Points on a hilly landscape, in no order, each with its height.
A ball rolls from a point to the lowest of its 2 nearest points, and stops where none of them is lower. Distance is the straight distance between rows; heights are no part of it.
Z_151 height 543: [ 62.1  -3.1  -3.8 -31.2 -29.0  14.5 -56.7  -3.9  20.5  35.6 -18.0 -11.9
   6.3  28.9 -10.8  -9.8  -7.5  -1.4 -14.6 -34.4 -33.6  -8.1 -40.2  19.3
   2.8  -3.3   9.0 -11.5  11.5 -48.9]
Z_704 height 457: [-20.9  18.2   1.3   0.5 -11.3  16.8  20.7  10.9  28.9 -33.9   2.6  12.7
   0.5 -27.7 -37.7  12.5 -22.5 -16.3  26.4   0.8  12.9  22.3  29.6  17.0
  -7.2   6.9   7.5  28.0  19.2  18.0]
Z_495 height 478: [-23.2  41.3  -2.3 -27.7   4.7  21.2   6.3   7.6   8.3  -8.7   0.6  -2.9
 -39.1   0.6 -39.7  16.3 -24.5  13.5  22.4 -17.5  -1.9   5.0 -30.9 -31.1
  23.5 -13.0 -13.0   0.1 -35.9  -2.7]
Z_47 height 230: [ -8.0  -4.5  13.1   6.2 -14.0 -17.2  10.8  27.2 -34.7   0.9  24.0   9.5
  21.0 -15.0 -18.1   4.2  -9.1 -20.1   0.5  25.9  21.2 -15.7  -4.7 -11.6
 -32.9  20.9 -27.0   8.0 -28.1  19.3]
Z_558 height 367: [  3.2 -23.9   7.6 -54.0   2.6  26.0 -24.5  20.4 -25.0   5.2 -17.2 -19.8
   8.3 -11.7 -20.3 -11.6 -45.1 -10.8  -7.9 -15.9   0.5   2.2  11.6  -0.1
  27.9 -14.5  16.7  18.5  32.3 -10.3]
Z_128 height 454: [ 15.8  -2.8   0.6 -52.7  -3.2  37.4 -38.8  28.6  -5.6   5.8 -16.6 -21.4
 -15.6   5.1 -11.9   9.6 -46.3   5.3  20.2 -47.7   7.5  26.2  34.5  -5.3
  43.3 -10.9  -0.2   2.7  -0.9 -16.3]
Z_420 height 658: [ -2.4  17.4   8.6   6.3   5.5  16.9  12.7 -28.7  78.4 -37.7 -35.1  -8.8
  -8.8 -25.2 -11.7   8.9 -14.0  14.6   1.9  -3.7   4.7  -7.8  32.7  43.9
  12.8  22.6  19.3  34.1  44.8 -38.4]
Z_256 height 573: [-12.5  -4.2   2.4  20.5  46.2 -10.9  34.6 -66.5  25.0 -11.1 -24.3  -9.1
  25.3   1.5  16.4   1.6  33.3 -10.0 -18.5  13.0  -2.8  -1.8 -27.8   9.3
 -25.9  -8.8 -22.4   7.5  38.7 -20.5]
Z_801 height 348: [ 20.0 -19.8  -6.7 -17.2 -26.7   2.5 -81.7  50.9 -70.5  17.4  15.0  21.8
   1.3  29.5  39.2 -18.0  29.5  26.4 -20.7  -9.1  50.8 -10.9  17.9 -30.9
  12.3  22.3 -10.3 -23.3 -37.3  18.1]
Z_430 height 729: [ 60.8  62.3 -17.0 -20.4 -20.0  14.9   2.7  22.9  25.9   0.7  -2.4  -8.9
 -15.2  -5.8 -53.7  10.0   5.5   1.2  22.6 -10.5  12.4  19.4 -26.4   9.8
 -26.6  23.2 -10.6  29.9 -34.7  -4.2]
Z_206 height 146: [-12.6 -20.9  -1.0  27.4 -22.6 -37.4  13.3  17.9  -2.8 -30.4  34.0  50.2
 -11.7 -33.9   4.2  13.5   3.1  -7.2  -4.4  43.1  10.0  -2.5  29.0  -9.4
   9.0  -0.2   3.1 -20.1 -37.9  40.4]
Z_182 height 608: [ -5.4  19.7   1.1  38.5  16.4  -6.4  41.1 -39.5  48.9 -21.7 -15.8 -11.8
  17.1  -1.4  -6.7  -6.2  35.6   4.8  -1.0   6.5   6.2   1.8  -4.0  34.6
 -34.5   6.6   4.0  28.0  48.8 -10.6]
Z_379 height 773: [ 45.6  35.8  -6.2  -1.0 -25.1  -6.2 -12.8   3.2  -3.8  20.7  -5.4 -14.2
   7.5  27.1 -35.9  -3.3   6.1  -9.0  12.4   2.1  -3.3   8.0 -47.7   6.4
 -39.8   7.7  -9.7   8.0 -23.2  -4.3]
Z_354 height 798: [ 20.3  -3.8   0.9 -36.1 -20.9 -24.9 -13.1  25.1 -36.9 -24.0  29.7  44.7
  -0.7 -19.0  -7.1   3.1   8.2  13.8 -20.3  26.2  44.9   0.0 -18.7 -28.4
  16.2  -6.6 -13.3  11.0 -53.6  40.2]
Z_424 height 620: [ -2.5  26.9   4.8  29.4  -4.9   2.8  30.9 -14.5  25.4   5.2  -5.8 -17.5
  17.5  13.2 -20.7   0.7   7.1 -21.4   2.6   8.8  -0.1   5.3   4.3  21.9
 -43.0   9.7  -5.9  22.1  13.3   4.9]
Z_123 height 594: [-35.4   7.0 -16.4  28.6   2.8 -28.0  33.5 -29.0  -6.9 -31.1  -7.4   2.3
  -9.6   0.7  27.8 -11.0  23.6  30.4  15.9  25.6 -15.1  -1.2 -46.3 -11.2
   1.4  -6.5   3.4 -45.6 -22.8  26.2]
Z_267 height 264: [ 20.4 -21.6   7.1   8.3 -16.1 -22.6 -13.6  30.2 -47.0  10.2  32.5   7.6
  43.2 -14.3   4.0  -1.6  -2.8 -44.3  -7.2  27.0  34.1 -17.1  24.5  10.3
 -46.2  37.9 -32.6  21.8 -12.9  15.7]
Z_579 height 366: [-46.2 -39.6  -9.4  19.9  19.1 -30.1  52.1   3.3 -14.0 -54.3  19.6   6.3
  18.4 -48.7  10.8 -26.5  17.5  13.0   0.6  33.3  12.0 -27.0 -18.2  12.6
 -13.3   8.5  12.0   7.7  48.8  16.0]
Z_25 height 418: [-40.7   5.0  11.5  15.5   6.3   9.5  37.3   3.7  42.3 -32.2  11.9  13.4
   7.1 -28.3 -36.1  -0.2   4.8 -21.2  25.4   9.4  16.9  -3.0  26.9  40.3
 -28.7  12.4  10.8  42.8  58.6   7.2]
Z_712 height 823: [ 40.4  39.6 -13.8 -37.0   9.7  20.3 -45.9  25.6  -5.5  46.4   7.8 -19.3
 -22.1  25.6 -33.0   7.5  -5.2 -31.9  38.8 -39.2 -19.3  -0.6 -32.0 -12.2
 -11.5   3.0 -16.7  -9.7 -41.3 -52.4]
Z_39 height 439: [  6.7  -8.3  15.7  -3.0   5.7 -24.0  -7.3 -36.7  14.6  12.5 -22.2   7.6
  -5.7  35.4  24.7 -11.1  12.7  21.9 -21.0 -12.6 -25.5   6.6 -39.0 -10.3
  19.5 -40.7  20.0 -13.7   0.0  -6.3]
Z_113 height 305: [ 34.1 -13.1   5.5  -0.3 -12.3 -12.2  -2.6   2.1 -20.3  20.8  20.6   5.4
  46.5  -4.3   4.3  11.6   3.5 -41.5 -19.2  21.4  22.6  18.6  40.7  24.3
 -36.8   1.8  -3.9  34.2  17.7  15.2]
Z_253 height 501: [ -4.9  24.8   1.7  13.1  45.9   6.5   7.2 -56.7  40.9 -17.8 -28.7 -11.8
  11.7  15.6  22.7   0.2  11.2   2.1  -1.4 -22.9 -39.4 -14.5 -40.6  -0.3
  -7.6  -7.2 -16.5   6.2  15.0 -34.7]
Z_845 height 820: [ 17.5 -28.3 -13.7   1.4 -21.9 -32.9 -24.7  33.3 -37.6 -43.7  39.0  48.6
 -20.7 -36.0  14.2   0.8  12.5   9.0 -14.7  20.0  49.3 -15.8   9.0 -33.9
  21.9  26.3 -24.2   6.0 -60.1  52.9]
Z_830 height 562: [ 33.8  49.5  -6.5  15.9 -33.8   8.9   5.7 -13.2  50.8 -21.1 -13.1   3.7
 -18.7   6.7 -18.6   6.8  -9.1  36.1   3.7  -7.4 -10.5  24.3  -9.7   5.4
   9.6  -7.3  25.6  14.0 -14.6   2.7]
Z_177 height 346: [ -5.4  10.4   7.5   8.6  22.9  -7.5 -22.9  25.8  -4.7  37.8  46.0  33.1
  21.8  21.2  35.2  22.2   1.8 -19.0  13.6 -16.6  24.7  14.0  71.9 -22.2
  15.6 -18.1 -22.3  -6.6 -34.7   5.8]
Z_389 height 173: [-26.5 -22.6  14.6  10.1 -13.6  -8.7   9.2  11.7 -47.5   0.1   2.0  -6.1
  10.6   2.9   3.9 -15.2  -3.2   4.1 -12.4  16.2   4.6 -26.4 -23.6 -20.3
  -5.4  17.4 -17.0 -16.9  -9.9  13.8]
Z_805 height 540: [-24.8 -25.3 -30.2  21.9  34.5  11.8  40.0 -22.9  22.0 -38.8 -22.8 -13.3
   8.8 -37.5  20.2  -4.1  29.5  13.1   2.0   5.3 -13.3   9.9  26.4  29.7
  15.3   2.5  24.5 -13.6  79.0   9.5]
Z_108 height 313: [-66.8   6.2  -8.0   6.0  46.3  26.9  30.6 -17.5  24.7 -38.1 -17.3 -19.9
   2.4 -24.6 -11.3  -0.6 -13.5  -7.9  26.5  -3.2 -20.7  -9.1   2.3   4.9
  11.3   7.2 -12.2  -5.5  33.0  -8.9]
Z_288 height 519: [ 22.1  31.8  -6.1 -21.0  -5.2  12.9  -0.7  15.8  27.0  -8.3  11.0  18.0
  18.7 -18.9 -30.1  14.6 -20.4 -26.0  29.8   2.0  20.6  31.6  27.3  16.8
 -11.0  -2.5 -10.6  38.3 -19.2  20.7]
Z_62 height 518: [-18.1  23.1 -29.5  26.9   1.7  14.8  37.7 -14.5  28.6 -50.4 -11.5  -6.8
 -12.9  -8.8  -8.8 -11.8  12.2  42.7  28.8  -4.2 -12.2  15.6 -22.7   2.2
  12.5   7.8  18.1 -20.8  19.8  22.4]
Z_968 height 226: [-28.7 -38.1 -16.6  26.1  38.4  -2.0  13.4 -27.3 -20.8  16.5 -14.2 -18.6
 -12.7  19.1  73.1  -8.7  35.4  23.9  -4.7  -0.8 -28.6 -11.5   3.2 -11.3
  21.7 -18.2   7.4 -60.0   7.4  12.0]
Z_313 height 250: [-16.3 -32.7  17.6  -4.9  16.2 -19.1  35.4 -24.9  -2.5   3.6   9.2  11.2
  18.8 -25.6  -0.5   4.0   2.8 -34.7 -41.5  37.3  13.4  -2.5   8.8   8.4
 -15.2 -15.8   4.5  37.2  45.3  -9.6]
Z_498 height 675: [-14.9  24.7 -23.7  16.9   3.9  54.0   8.9 -11.2  -6.4   2.7  -8.1 -41.8
 -20.7  28.4   3.0  -4.1 -25.1  10.5  27.7 -43.7 -29.8   6.1  -4.6 -11.0
  12.0  17.4   1.2  -6.9   6.3  -6.2]
Z_961 height 59: [-46.4   6.9  18.3  -1.1  33.8   7.0   4.7  -8.8  23.4  26.3   8.1  -1.9
 -19.3  10.4   5.3  27.2 -22.2 -18.6   8.3 -25.8 -11.1   9.3  46.1 -17.4
  25.3 -37.8  -4.4 -10.6  -1.3 -29.4]
Z_88 height 359: [-26.3 -30.1 -37.8  31.9  30.7  -1.4  35.4 -34.4  11.0   4.0 -13.7  -7.9
 -14.8  -3.2  46.2  10.1  35.6  16.7 -10.4  21.4 -31.6  10.2  23.0  13.6
  20.3 -20.7  17.7 -52.8  23.6  15.7]
Z_935 height 405: [-15.8 -56.5  20.3   2.8  11.3 -43.2 -32.2  36.5 -26.0 -12.5  12.8  35.3
 -31.2 -11.5  32.7 -17.9  14.7   9.7 -39.6  24.2  22.3 -40.7  17.7 -36.0
  33.8 -14.9  21.6 -23.1 -43.5  23.7]
Z_227 height 393: [  5.2 -29.8 -12.5  15.3 -11.4   8.4 -19.9  35.0 -13.2   2.9  30.6  40.9
  -1.5  -7.8  43.6  14.6   6.2   2.4   8.3   3.2   7.2  20.4  80.1 -18.3
  36.9  -3.9   6.3 -25.1 -21.9  47.1]
Z_411 height 575: [ 46.6  33.7 -19.8 -34.7   6.4  31.2 -19.0  30.2   6.2  17.2   9.2 -10.8
  19.7 -12.0 -26.7   5.0 -15.4 -30.5  46.9 -16.6  14.6  36.1  30.8  17.1
 -14.4  22.3 -25.3  28.4 -29.1   6.9]
Z_197 height 251: [-29.1 -40.7   9.9  48.6  -9.7 -63.5  16.4  -9.5 -12.3 -17.8  17.1  25.5
 -15.9 -35.7  20.1   2.4  10.9  -6.7 -23.0  48.9   8.4 -27.9  11.1  -2.3
  -6.2  11.3  -3.4 -25.5 -36.6  22.5]
Z_35 height 626: [-13.2  15.2  -9.1   9.1  -0.1 -16.1  20.0 -30.9 -18.0 -28.9 -18.1  -7.5
   3.9  17.0  10.7 -20.1  14.2  32.6  14.6   1.3  -9.4  -5.6 -85.7 -14.6
 -14.6   3.8  -9.6 -22.6 -10.9  19.0]
Z_588 height 867: [  4.6  17.3   8.9 -55.0  34.7  -2.1 -36.1  34.2  -6.4  21.1  23.4  23.6
  13.6  -4.7 -18.6   9.4 -22.3 -16.4  24.9 -13.0  24.9   7.4   9.1 -16.3
  20.2 -29.8 -27.4  10.3 -43.3  -9.9]
Z_597 height 438: [ -1.0  22.9 -15.9  19.6 -32.2  14.5  21.6   2.9  12.8 -19.1   6.5   6.5
 -22.7   3.4 -16.3  10.9  -0.6  23.2  18.4   2.5  -4.8  32.8   6.4 -10.4
  12.9  -4.2  20.3 -13.6 -10.4  37.8]
Z_553 height 546: [  3.3 -37.8   7.9  16.5 -34.1 -36.9  26.3  23.4 -34.0 -23.7  40.9  10.8
  19.3 -32.9  10.2 -13.1  -2.8 -11.5 -11.5  33.4  31.9 -10.8  11.1  15.9
 -40.6  18.7  17.4  32.3  35.1  23.7]
Z_556 height 270: [  8.1 -17.0  29.7  -0.8 -23.4 -40.1 -19.0 -16.3 -36.2  33.8   0.8  10.9
  16.4  26.0  26.7  -1.1  16.6  -1.9 -36.5  20.6  12.1  -0.6  -6.1  -4.5
 -14.5 -24.6   2.3 -10.6 -10.4   4.6]
Z_973 height 225: [-54.9  -1.0  18.2  -5.4  30.0  16.1  18.4  -8.8  14.8   5.9  -1.9  -3.9
  -0.1 -13.8 -16.4  11.3 -25.7 -27.3   7.1   0.4 -15.9  -4.9  18.9  -5.8
  12.3 -14.9 -12.1   6.5   9.1 -15.1]
Z_209 height 536: [ 11.1   6.8   5.0 -27.2  -0.4  29.4 -18.3   7.4  32.1  -2.9 -27.8 -26.3
  -5.4  -8.6 -15.4  24.0 -47.2 -11.9  17.6 -27.5   0.3  17.0  52.6  19.3
  15.6   0.0   0.5  26.7   6.6 -31.3]
Z_477 height 748: [ -5.1  10.1   6.6 -25.6  -7.0 -12.7  19.0   9.3   3.2 -30.5  -4.2  19.2
   2.6 -23.5 -44.6  -5.8 -14.7   9.2  -2.9  22.2  12.0   0.5 -45.8  -4.4
   6.6 -19.5  13.9  25.4   0.6  13.4]
Z_989 height 417: [ 22.6  -0.1  -5.8 -37.0 -18.8  13.0 -49.7  39.4 -55.0  25.1  15.3   9.3
   9.3  24.7  -3.0  -4.6   9.7   6.6  -2.5  -7.4  24.2   1.0  -3.7 -25.2
  10.5   2.4 -13.4 -16.2 -27.0  18.6]
Z_851 height 637: [ 42.2  36.9 -12.1  -1.4  -4.0  20.6 -25.2   9.1   0.8  36.2  18.5 -11.6
  15.1  32.4   3.7  13.0  -9.7 -24.0  23.3 -21.8  -0.8  33.2  43.5   0.6
 -12.2  -4.0  -9.2  11.8 -24.9  -0.5]
Z_696 height 283: [-19.4 -36.0   8.4  19.4  16.0 -21.4  24.9 -36.9   1.7  33.3  -1.7   7.8
  -9.1   5.6  31.5  17.6  31.1   1.2 -34.4  22.0  -5.2  12.0  27.0  -5.9
  10.5 -31.3   7.1 -23.3  10.5   0.0]
Z_225 height 599: [ 75.9  23.4 -10.4 -31.5 -34.3  39.1 -36.6  17.8  29.7  18.3 -25.5 -26.3
  -8.7  -5.8 -16.7  -2.7 -20.0  10.7   8.6 -32.5 -27.8  -7.9 -28.2  31.0
  -6.9  37.9   7.6   0.6  -0.6 -56.1]
Z_135 height 799: [ 37.5  27.3 -12.0 -28.1 -13.7  -0.5 -51.7  14.8 -28.9  46.1  14.0 -10.7
  -3.3  45.1 -25.5  -1.1  18.1 -27.3  25.3  -9.4  -9.3  -0.8 -48.9 -11.1
 -28.4   3.8 -17.1 -22.2 -38.5 -25.0]
Z_754 height 850: [  3.7  22.3  16.4 -40.8  32.6   5.2 -33.8  24.1   2.1  38.4   2.4 -12.3
   4.6   9.0 -28.5  14.3 -29.3 -32.3  24.4 -20.5  -3.6   0.9   3.8  -7.2
   0.6 -19.7 -24.1  10.9 -24.4 -38.9]
Z_583 height 441: [-12.8 -13.9   1.6 -16.9  10.6  25.6   3.2  -6.5   9.7 -18.0 -34.4 -18.2
  -2.5  -9.2  -5.6 -15.7 -24.9  19.2   2.3 -16.5 -19.6   4.0 -12.7   0.2
  41.2 -13.3  20.5   0.9  34.0  -2.8]
Z_414 height 479: [ 47.6  -3.3  14.9 -26.4  -0.4  -7.3 -49.7  -7.0   5.4  51.8  -6.7  -2.7
  20.3  35.0  -0.1   6.9   1.4 -19.4 -26.4 -21.5  -5.9  10.9   8.2  10.5
   2.1 -33.3   2.4   4.4  16.5 -34.4]
Z_785 height 339: [ 18.8 -16.8  13.6 -21.1 -24.5 -33.8 -23.6 -26.4 -24.2  13.7 -18.7   1.5
  15.3  38.0   8.0 -22.8  12.0   8.0 -22.8   5.0  -7.4  -0.3 -61.3   5.1
 -12.5 -18.6   9.3 -16.1   1.3  -1.7]
Z_159 height 589: [-35.1   0.5  -1.1  45.9  -8.7  -3.6  41.4  -8.6   2.3  -1.2  17.2   3.4
   2.7   2.8   5.7  10.7   9.6 -13.1   2.2  25.2  -8.9   8.0  29.3   5.1
 -20.4  12.4  -4.5 -15.9  -0.3  21.1]
Z_87 height 697: [ 44.2  47.4  -3.4 -17.1 -21.7  14.6 -22.4  -2.1  35.9   2.0  -7.8   3.9
 -35.3  26.2  -6.8  13.2 -22.1  32.2   8.5 -40.3 -13.5  16.6 -17.0 -13.3
  25.9 -19.3  16.1   5.7 -34.9 -23.6]
Z_920 height 555: [-28.9  21.9 -31.0  52.3   6.4   3.5  49.0 -27.4   8.3 -31.3   0.2 -20.0
  -0.9  12.5  19.6  -9.9  24.2  18.3  26.0   8.0 -17.8   9.3  -7.7   7.1
 -16.4  13.1  10.6 -28.0  11.7  22.3]
Z_952 height 739: [-12.2  -5.7   1.5  -5.5  17.2  24.6 -31.6  -4.2 -26.1  52.5  -3.8 -28.4
   5.1  59.8  16.3  -7.2  -5.3 -16.0   3.0 -45.4 -29.7 -16.0 -14.0 -11.7
  -0.3  -4.1  -8.7 -28.5  17.8 -31.9]
Z_340 height 282: [-25.4 -12.4  10.3  12.3  35.8  -3.1  15.1 -37.1  36.1  33.1  -5.5   2.7
 -23.9  13.3  24.7  21.9  13.9   0.8 -16.6 -13.7 -15.8  16.3  36.0 -12.5
  30.2 -44.2   8.5 -20.8  20.7 -26.5]
Z_853 height 502: [-16.0 -23.5  -4.6  14.4  -1.1   5.7  32.4  -4.1   1.5 -21.9  -9.5  -9.0
  15.5 -19.3  -2.2  -8.5   0.4   7.6  -6.4   7.7  -5.3  10.3   9.4  17.7
   9.6   2.0  30.3  10.5  52.2  18.0]
Z_941 height 365: [  0.9  29.9 -12.7 -29.8 -10.8  25.6   5.8  26.8 -34.4   8.7  12.2 -15.1
 -20.8   1.2 -45.0  13.1   1.9   2.6  10.0 -12.5   8.1  -0.8 -44.7 -23.2
  -2.3  20.7 -30.5  -1.1 -27.2  16.0]
Z_93 height 554: [ 19.1  -1.0  10.8   3.2   8.3  -9.3   1.0 -46.0  57.3  -9.8 -36.8   7.6
  -7.9  -2.0  18.5   0.0   3.6  30.5 -28.6  -8.3 -30.4   4.5 -20.2   9.1
  34.2 -31.3  24.5   8.6  20.2 -27.0]
Z_545 height 616: [ 20.0  35.4 -16.0  17.0 -22.0  47.7   4.5  12.1   8.2  12.5  -2.5 -32.0
  -6.9  19.7 -14.7   8.9 -22.9  -9.2  27.0 -30.0  -9.8  26.2  35.1   6.6
 -10.8  20.6   4.1  15.3   0.8   7.4]
Z_236 height 284: [ -4.0 -31.8  11.7  -2.4 -37.0  -9.5 -59.7  26.5 -71.8  17.8  -4.6   1.9
 -23.5  30.1  41.6 -30.2  25.5  34.0 -25.8  -0.7  22.3 -21.2  -6.2 -31.4
   1.6  26.1   6.1 -47.6 -27.2  18.7]
Z_107 height 169: [ -0.1   6.2   4.4  17.2 -12.2  -0.6 -13.4   7.5 -13.2  29.3  21.9  14.5
  -3.2  30.2  30.2  18.5   7.2   6.9   2.4  -3.0  -1.7  23.9  52.2 -22.7
  17.3 -21.1  12.4 -20.3 -23.1  22.7]
Z_243 height 559: [ -9.9 -17.6  10.6  29.7 -34.4 -46.7  38.5 -12.2 -24.1 -22.3  10.5   0.6
  16.1 -18.7  11.4 -19.8  20.0  19.8  -7.4  34.6  32.4   1.4 -16.2  27.5
 -41.1  11.0  19.1   7.4  21.2  25.9]
Z_118 height 713: [ -1.7  -5.0 -11.1  -8.0  16.3  37.7 -19.0 -12.7 -17.3  15.3 -24.9 -42.1
  11.8  29.1   8.1 -22.9 -14.4  -1.1   9.6 -45.0 -41.1 -10.9 -33.3  -0.2
   6.1  13.8 -13.6 -15.7  35.2 -23.6]
Z_231 height 774: [ -1.3  -5.4  17.9 -41.6  -8.1 -13.0  -9.1  18.2 -24.0  -6.1   5.9  24.0
 -10.0  -1.1 -21.7  -5.1  -5.5  12.2 -18.8  15.2  14.0  -5.3 -40.7 -30.9
  21.3 -36.9   5.9   0.3 -29.8  19.9]
Z_562 height 302: [-17.5   9.0 -12.1   3.2 -17.2  -1.0  11.7  17.2   7.4 -28.3  33.0  44.7
 -24.3 -19.5  -8.1  21.5  -2.0   6.1  13.5  20.5  -0.9  21.0  31.3 -22.1
  24.6 -13.6   6.7 -29.0 -38.5  40.7]
Z_149 height 607: [-21.8   2.1   3.6   2.0   8.6  18.4   6.9 -28.7  61.1 -19.7 -28.1 -10.2
 -25.6 -19.2  -4.6  23.9 -23.7   1.4   4.4 -12.9 -15.7  21.7  54.9  24.8
  33.6  -6.1  18.1   9.9  28.1 -31.8]
Z_673 height 786: [ 30.8  23.9   7.5 -43.6 -13.0  18.9 -26.4  -0.9  38.6  -7.9 -32.5  -4.1
 -30.9   6.3 -13.0  -0.7 -37.6  39.4   2.6 -44.6 -22.3  -8.4 -45.8  -1.0
  29.8  -4.1   6.8   2.3 -17.3 -43.6]
Z_247 height 311: [ 11.5 -33.1  13.6 -42.3   7.6  -4.0 -12.3  -4.7 -15.8  16.9  -2.7   1.2
  19.3  -8.7  -2.0  -4.5 -19.6 -27.0 -40.9  10.4  -0.2   2.6  11.8   5.6
  12.1 -30.3  19.8  32.6  43.2 -16.3]
Z_191 height 665: [ 66.7  59.2 -11.0 -15.7 -29.6  30.7  -1.5  24.3  47.1  -3.2 -20.4 -16.1
 -26.1 -12.2 -32.5   1.6  -7.7  26.1  16.6 -25.4  -6.5  -4.0 -35.2  26.3
 -18.0  43.4   3.7  24.0 -19.2 -36.7]
Z_745 height 694: [ 27.8  28.1   6.6   5.6 -10.5  22.1   8.7  -1.6  56.0 -18.3 -34.8 -19.6
   4.8 -13.4 -22.7 -11.2 -11.4  24.6   5.0 -14.2  -2.2 -10.4  -2.5  42.7
  -6.6  27.8  17.3  40.5  36.0 -30.8]
Z_482 height 231: [ -6.1 -31.8  11.2  -5.3 -39.5 -19.2 -37.6   7.4 -76.7  13.6  -3.4  -9.0
   1.0  16.8  18.5 -28.6   7.5  12.4 -24.5  15.9  20.1 -28.4 -37.8 -13.2
 -16.2  31.5 -11.1 -35.0 -12.9  12.9]
Z_415 height 114: [ -2.9  46.4 -11.3   2.0  21.5  34.8  12.0  -2.4  20.5   2.8 -16.7 -39.3
  -8.6  10.5 -34.0 -10.7 -16.3 -13.4  34.3 -24.2 -26.3 -19.6 -42.5   7.5
 -28.8  30.2 -22.6  16.3  -5.0 -31.7]
Z_365 height 334: [-36.8 -60.3   0.2  34.8   5.2 -44.5  -6.3  13.5 -24.5 -14.5   1.7  14.9
 -36.8 -20.4  31.5 -14.5  13.9  19.5 -24.6  32.1   1.8 -48.8   4.5 -23.9
  25.7   5.7   9.6 -45.1 -44.0  26.3]
Z_538 height 432: [-53.5 -35.6   6.9  47.2  26.5 -29.7  -6.5  14.0 -17.6  26.1  13.0   9.5
 -31.5  15.2  51.0  -0.6  23.1  10.3 -17.7   1.1  -5.9 -39.8  30.0 -38.7
  24.6  -1.2  -3.1 -55.2 -30.8   0.9]
Z_311 height 528: [ 11.9 -53.9   0.6  -0.1 -23.2 -11.1  -4.0  25.8 -49.5  -6.7  23.7   9.4
  19.6 -23.2  29.9  -9.2 -10.9 -15.8 -30.9  20.4  16.6  -7.3  37.1  -5.2
   4.3  16.3  17.9  13.0  24.8  31.6]
Z_46 height 353: [ 13.6  42.1  -9.0   3.4  41.6  32.3  -0.4 -31.5  44.3  -9.2 -29.6 -29.3
   9.8  12.3  13.3 -10.0  -6.3  -9.3  18.3 -40.3 -44.9 -35.7 -45.2  18.8
 -30.7  33.7 -22.5  16.3   6.0 -61.6]
Z_153 height 57: [-31.7 -19.5   1.1  19.8  10.2   4.5   7.0  -8.9 -37.7  15.5  -9.3 -17.3
   3.9  24.0  34.7 -14.7   8.6  10.9  -2.5  -4.4 -23.2  -9.0  -8.5 -22.7
  11.4   1.9  -5.8 -32.9   4.7  10.3]
Z_465 height 409: [ 34.2   0.2  19.1   1.0   7.4 -10.8  -4.7 -43.4  28.1  36.4 -16.7  -2.5
  18.9  13.2 -11.5  10.6  11.3 -21.4 -39.7   6.6  -4.7  10.5  -9.9  20.6
 -24.3 -18.5  -6.8  29.4  21.8 -34.7]
Z_682 height 292: [ -5.4  14.4  10.3  16.1   4.4 -11.6  -7.3  24.0 -17.7  15.1  40.8  28.2
  22.2   6.8   4.3  20.0  -4.5 -28.6  14.3  14.9  15.8  -3.0  29.2 -21.7
 -19.8   4.1 -41.0   3.3 -55.1  17.3]
Z_348 height 323: [ -1.8   3.0  20.4 -10.1  16.3  -6.4  16.8 -31.4  41.0   5.2  -4.7  15.7
   7.3 -19.9 -23.9  28.3  -7.0 -34.3 -22.5  20.1   7.6  13.7  30.7  17.0
 -11.1 -29.5  -1.0  45.3  23.4 -15.5]
Z_455 height 203: [ -7.0 -46.9  24.7  10.3   5.3 -30.6  15.3 -31.6 -23.0  28.7  12.9  11.9
   8.7 -10.3  25.0  11.4  20.3 -23.3 -50.9  39.1  18.6  -1.8  24.7  -4.0
 -12.9 -16.5  -4.5   5.0  17.6  -4.6]
Z_684 height 320: [-46.9 -40.1 -15.0  42.3  18.1 -32.9  44.9  -9.3  -6.2 -33.3   6.7  10.2
   1.1 -42.6  22.1  -9.1  19.4   5.1  -7.2  41.1  -6.1 -27.1  -1.0  12.1
  -1.3  11.4  -0.9 -38.3  12.2  19.4]
Z_326 height 491: [ 24.9 -40.2  -2.4  -6.7 -22.5  -0.5 -44.0  38.3 -49.2   4.8  20.9  29.6
  18.0   3.2  42.4 -12.3   7.1   7.4 -16.6   6.6  27.4   4.1  52.2 -22.4
  27.6   9.1   4.5  -4.1 -18.1  41.2]
Z_138 height 726: [ 21.5  16.4   4.9 -15.3  -4.3  -2.4   9.3   8.3  16.3 -17.7 -17.7  -7.5
  12.3 -19.7 -49.2 -13.8  -9.5   9.0   1.4   4.0   9.8  -6.2 -49.8  25.4
 -17.5   2.8  15.6  42.9  25.7 -11.3]
Z_390 height 274: [ -4.0  27.7 -14.4 -10.4   3.7  29.2  21.9  27.4 -19.3   7.6  -1.0 -35.9
   3.2  -0.6 -54.0 -10.6  -3.0  -9.7  30.4 -16.2   0.1 -10.4 -48.2   5.3
 -34.7  38.3 -24.4   7.2   5.4   0.1]
Z_510 height 392: [-46.5 -20.7   2.4  22.2  15.1 -19.1  50.5   0.1  19.2 -52.0  25.6  20.5
  10.5 -35.0 -15.4 -15.7  29.0   9.7  19.7  30.8  19.5 -13.9  -2.9  40.1
 -27.6   2.6  23.8  33.7  67.4   4.3]

For each start below, name the point where the ball stops.
Z_851 | Z_206
Z_379 | Z_455
Z_477 | Z_455
Z_159 | Z_206
Z_123 | Z_206

For each start below, name every point that the ball comes to, in order.
Z_354 | Z_231, Z_477, Z_138, Z_745, Z_420, Z_149, Z_209, Z_128, Z_558, Z_247, Z_313, Z_455
Z_424 | Z_159, Z_920, Z_62, Z_597, Z_562, Z_206
Z_712 | Z_135, Z_379, Z_430, Z_191, Z_225, Z_151, Z_414, Z_465, Z_348, Z_313, Z_455
